Points, in no order, along strands that fork, close into loops and pass close to each other.
(in the rows, 128 means zero)
Points whose rows are less than 134 apart are linked; no others are. Some points are linked to none.
J812: [122 103 220 141 108  98  96  82 148 105 118 137 150 126 101 140 124 154
 111  80 130 171 143 141 102 127]
J255: [137 140 176 137 125 177 114  91 125 202 168 119 161  79 100 166  71 137
 130 115 124 185 162 106 143 147]
J841: [125 105 118 114 149 200 178 130 100 188 131  87 156  54 112 177 101 116
 143 151  90 149 141 112 147 145]
J973: [149 164 157 135 171 141 122 137 143 136 109 109 151 150 141 169 115 142
 145 115 152  93 105 146  87 140]
J2: [158 156 105  92 103 141 163 142  85 112  88  60  84 163 112 104 116  97
 172 114 135 103 193 157 118 115]
J79: [ 70 131  89 150  90 129 130 139 115 125 153 136 110  85 132 107  99  91
 161 135 157 111  77  91 181  93]
J248: [113 154 161 133  86 151 148  94 114 141  84 104 141  27 121 169  98 137
 155 123 131  87 157 157 137 117]
J272: [187 174 114 106 115 136 168 127 131 131 101  57 130 154 116 115 143 142
 139 139 141 118 160 150 100 139]
J784: [132 117  98  66 176 140 152 149 129 131  84  88  97 123 117 140 141 147
 149 121 136 137 169  91 137 152]
J301: [138 116 119 114 140 126 162 155 107 140 165 124 122 158 138 135  69 140
 182 135 137 133 132 108 132 114]
J68: [145 162 139 132 144 125 100 124  86 123  94 107 120  95 146 123  77 187
 133 115 139 113 157 169 117 113]
J923: [115 150  83 124 157 136 123 151 132 114 131 138 126 173 131 113 160 138
 155 147 157  77  59  81 152  68]
J106: [150  91 158 119 164 136 133 139  80 171 151  36 129 180  94 129 152 113
 116  52 150 129 177 160 133 101]
J459: [132 101 125 111 160 179 180 120  88 177 127  92 117  75 104 198 112 122
 175 104 128 132 182 135 142 116]
J823: [131 122 246 169  82 132 150  95 116 143  82 153 163 127 148 175 103 121
 132  94 116 119 128 159 115 158]
J253: [156 144 147  81 130  68 138 122 126 107 156 142 114 187 115  84 168 139
 116 148 123 157 121 120 109 119]
J549: [ 91  89 100 110 185 160 121 162  92 157  97 135 114 106 156 108 107 133
 139 138 144 150  93  83 185 156]
J718: [112 123  78 103  99 127 164 156 124  96 113  72 156 140 145  80 146 125
 128 173 114 111  97 110 160 105]
J251: [111 150 147 101 138 184 136 172 139 140 105  99 101  64 119 178 102 137
 114 115 144 168 171 163 131 100]
J399: [109 103 123 133 163  81  83  80  91 101 153 127  97 178 140 109 151 112
 118  79 128 149 139 124 131 138]
J366: [124 175 151 129  70 107 106  82 191  94 101 128 130 102 103 138 172 131
 100 127 133 124 153 142 100 137]
J38: [156 151 104 135 131  93 137  42 120  86 180 204 116 167 140 103 152 100
 106 182  92 100  61 142  83 112]
J636: [111 111 197 120 160 163 115 115 111 167 118  97 136 127 133 174 113  82
 115  59 149 191 166 175 143 160]
J979: [154 157 176 109 161 120 111 105 134 188 137 134 147 160 140 156 154 132
  82  89 136 146 172 143 127 195]
J245: [ 71  71  77 140 132 117 113 126 137 103 166 122 105 125 133 111 113 126
 145 131 158 145 108  71 171 105]
J894: [148 156 125 155  80 111 128 109 117  74 125 147 136 169 152 131 119  94
 145 119  91  88 159 192  99 114]
J373: [119 107 111 100 183 113 119 131 156 142  97 136 123  95 115 137 148 152
 143 139 139 114 118  69 122 192]
J873: [141 134 166  96 117  90 140 141 160 116 164 115 138 162 114 132 115 155
  89 135 112 171 169 136  94 137]
J926: [115 132 131  96 158  84 105 137 113 116 146 156  87 186 148  95 177 100
 130 123 149 138 101 106 156 111]
J110: [135  96  80 112 158 157 113 148  92 165 135  95 108 126 168 125 151 126
 170 123 151 125 182 130 207 118]
J514: [151 117 105  76 178 124 144 180 111 135  95  64  83 182 147 105 167 144
 111 139 150 101 191 130 145 135]
J155: [132  89  91 131 153  81 118  64 115  90 186 205 106 187 130  93 188 104
 124 146 101 134  84 109 113 118]
J222: [111 124  75 152 119 138 121 148 122 134 144 131 129  98 164 138 160 126
 142 123 109 100 145 135 168 118]
J494: [ 90 114  91 117 163 134 133 182 109 102 109 132  87 174 149 128 128 136
 149 129 145  81 119  87 178  66]
J690: [106 114  77 103 131 136 138 144 132 100 104 102 125 167 173  71 130 114
 135 215 122 103  90  56 181 141]
J766: [137 139 136 128 136 119  80 135 104 105 117 122 143 125 135  95  98 170
 114 114 114 172 120 142 118 105]
J757: [ 99  72 126 132 130  78 135 130 168 104 159 161 151 122 121 121 176 135
  78 128 117 156  72 135 108 132]
J187: [108 145  96 147 128 131 137 152 136 152 183 174 113 122 106 109  84 127
  86 167 104 135  84  58 120 166]
J648: [125 103  65 110 144  92 111 128 152  40 115 107 114 160 131 107 134 155
 137 125 155 112 140 135 108  81]
J998: [ 96 117  64 133 127 154 153 202 135 121 134 173 101 125 136 134  87 145
 144 158 109  93 107  72 159  92]
J170: [136 112 138 111 122 135 168 149 126 129 145  98 112 122 116 173  83 122
 197 115 158 125 170 151 126  91]
J338: [164 171 108 147 130 135 120  94 147 126 156 123 167 163 110 123 185 139
 106 115 125 153  84 141  93 107]
J715: [104 120 202 160  71 203 140 135 165 126  47 148 160  57  92 180  89 103
 128 118 113 130 106 139 106 125]
J924: [146 104  56 111 154 114 120 113 117 103 164  99 106 200 138  88 171 168
  94 168 123 103 157  77 169  84]
J557: [109 146 144 157 125 109  94 102 105  84 124 154 127 144 137 114  94 138
  73 111  88 159  94 140  90 137]
J731: [158 157 155 138 132 108 106 106 139 107 168 100 112 201 118 140 184 109
  77 112 127 101 165 175  89  96]
J996: [108 133 192 151  85 162 124 135 123 139 105 144 152  84  81 144  79 114
 136 121  74 148 104 102 114 134]
J762: [129 138 144 136  87 134 176 122 148 139 108 156 129  82 110 171 107 131
 187 109 134 108 147 142 114 137]
J890: [100 144 128  83 143 166 104 175 131 110  85 113 100  94 121 143 114 113
 149 120 108 144 161 120 131 123]
J402: [152 162 156 158 131 147 100  99 177 129 129 146 137 148 154 167 103 116
 161 124 166 130 129 159  95 170]
J498: [127 123 146 179 104 105  74 157 169 108 104 219 137  72  99  90  92 120
  89 173 121 123  55 130  80 156]
J217: [ 97  98 164 113 157 133 160 152 102 161 109 106 144 104 135 150 134 116
 140  83 149 161 101 157 143 146]
J88: [113  86 106 110 147 150 144 146 131 193 198 123 149 113 124 113  79 114
 139 157 130 184 121  55 183 154]
J474: [109 138  74 156 107  94 112 124 127  90 130 220 118 108 112  74 110 107
 131 189 103  52  54  88 111 114]
J787: [156 126 108  93 170  89 114 138 129  92  94  77  98 186 133  92 168 138
 140 138 183  95 145 144 114 109]
J508: [117 109 152 165  77  87 175 115 167 122 157 172 160 118 134 142 154 125
 102 118 127 155  95 163 109 149]
J134: [156 140 143 116 178 146  84 126 134 177 149 159 162 165 144 132 126 120
 115 110 106 177 138 116 124 180]
J663: [130 141 108 141  81  96 190 120 113 150 172 165 131 139 140 110 147 125
 118 134 104 152 105 117 135 161]
J247: [110 117 122 116 114 157 164 166 128 147  79 137 139  49  95 117  91 123
 182 127 160 163  69 120 132 119]
J814: [112 127 132 119 139 129 156 155 128 167 158 150 115 116 123 146  60 130
 140 143 124 156 127  88 132 172]
J960: [139 171 170 114 123 113 104 114 178 142 129 144 133 146 112 151 201 111
  99 119 123 132 143 126 112 169]
J856: [110 104 152 161 124 135  85 155 180 126 132 167 172  95 111 130 138 120
  78 144  96 158  65 128  95 146]
J408: [144 139 165 110 137 189 121 137 166 157  96  59 150  67 103 180 149 128
 128 113 163 148 167 171 126 102]
J628: [107 137 103 135 104  92 103 155 151 107 103 202 116  82 131  82 113 124
 143 179 135  96  82 112 129 138]
J141: [ 99  61  98 108 144  79  97 141 145  68 132 129 123 133 142  87 114 146
 166 157 141 136 126  97 146 104]
J109: [131 123 112 135 144 102 132  93 103 112 130  97 118 155 113 138 162 138
 128  78 114 102 143 113 114 142]
J137: [135 160 109 145  72 105 158 130 105 102 126 178 142 136 152 102 137 110
 132 140  69  99 114 161 127 124]
J887: [136 128 149 110 161 146 142 105  89 147 128  46 106 173  90 160 124 111
 117  73 123 120 189 118 112 152]
J129: [189 188 135 148  92 155 145  95 138 149 126  84 161 156 121 135 161 148
  97 106 128 149 137 161 101 132]
J195: [181 148 174 132 101 127 142 110 100 174 120  55 100 140 100 126 126 130
 117  97 158 101 228 193 109 126]
J792: [ 96 106 109 125 175 125  98 154 116 170 108 165 114  82 116 104 143 156
  98 135 137 140  69  62 156 175]
J985: [145 158 192  92 106 115 118 158  74 158 120  79  98 125 106 107 136 133
 127 100 136 122 193 179 142  89]
J367: [130 160 183 143  88 157 111 126 130 164 134 130 153  99 126 145 118 129
 104 118  83 156 152 143 139 143]
J333: [127 157 148 152  59 120 129 106 209 112 134 193 125  96  85 145 121 132
  91 140 116 155 137 105  83 158]
J555: [130 147 134 147 114  86 120  83 146  58 154 127 121 167 139 145 141 137
  85 130 113  77 147 175  74  89]
J818: [123 111 204 183  82 107 162 105 145 126 108 175 186 132 132 162 145 125
 109 118  90 109  89 150  92 153]
J400: [170 188  76 126 110 100 126  86 142  79 158 163  98 156 128 111 176 153
  86 139 129  95 151 165 101  68]
J463: [117 103  65 130 125  91 111 113 129  97 175 140 118 121 154 107 179 164
  97 153 107 102 147 109 165  97]
J447: [124 146  86 113 112 144 135 173 130 121 135  73 133 100 152 127 123 145
 123 141 129  99 149 151 158  80]
J649: [118 109  58 125 115 125 115 142 145  92  78 174 118 143 159  59 145 120
 185 199 149  88  91  82 193 104]
J561: [165 130 217 150  87 161 145  89 105 159  90  94 113 110 127 177 107 118
 139  92 148 112 229 196 122 125]
J543: [126 173  93 150 127 115 132 115 138 115 148 145 145 129 129 114 149 142
 121 129 151  93  46 120 114  95]
J82: [163 114 178 143 125 117 115 128 127 146 151  88 153 185 119 148 196 107
 120  73 131 111 170 185 110 111]
J566: [131 110 124 119 179 155 154 153  77 165 132  53 129 146 135 135 144 143
 124  72 162 133 121 155 156  99]
J938: [141 117 243 143 125 179 150  92 121 158  51 114 135 110 146 209  94 120
 121  99 145 127 173 174 117 158]
J468: [120  71 134 129 127  95 100 134 128 100 125 152 154  95 115  89  92 155
 152 137 106 166  99 113 114 135]
J865: [106 104  97  95 161 184 143 175 103 134  81 117 115  97 129 110  81 125
 182 143 162 168  89  98 164  97]
J112: [117 135 133 171 103 163 110 145 161 146 122 183 133  90 149 153  95  91
 145 128 142 168 108 153 119 176]
J163: [ 89 116  89 189 103 148 102 148 139 121 143 161 144  90 142 125 102  81
 153 126 137 123  58 137 132 124]
J493: [142 127  78 186 109 106 114  75 133 107 156 224 130 118 133 104 143  87
 126 175  89  84  59 120  91 157]
J974: [158 133 106 111 146 138 135 148  97 152 151  59 129 105 137 125  91 198
 122 145 141 111 181 147 139  92]
J81: [133 105  81 121 176 120  94 116 147 143 167 163 149 163 155 107 124 106
 112 161 107 159 116  83 134 208]
J945: [116 117  84 114 150 103 114 108 121 121 155 133 115 173 171  78 143 112
 112 196 103 122 108  71 164 175]

A tip is a point with one link. Name the tips that can be reached along the links from each point below, in the order of the rows.
J894 => J636, J873, J155, J985, J400
J814 => J841, J248, J187, J88
J923 => J2, J998
J996 => J255, J715

A piece is all that can be reached along the links. How many separate loops has the piece of each point below (a circle has one, a figure eight two, a Y none), and how many tips (points with one link)?
J890 => loops 0, tips 8
J400 => loops 0, tips 5
J187 => loops 0, tips 4
J996 => loops 0, tips 2
J494 => loops 0, tips 2
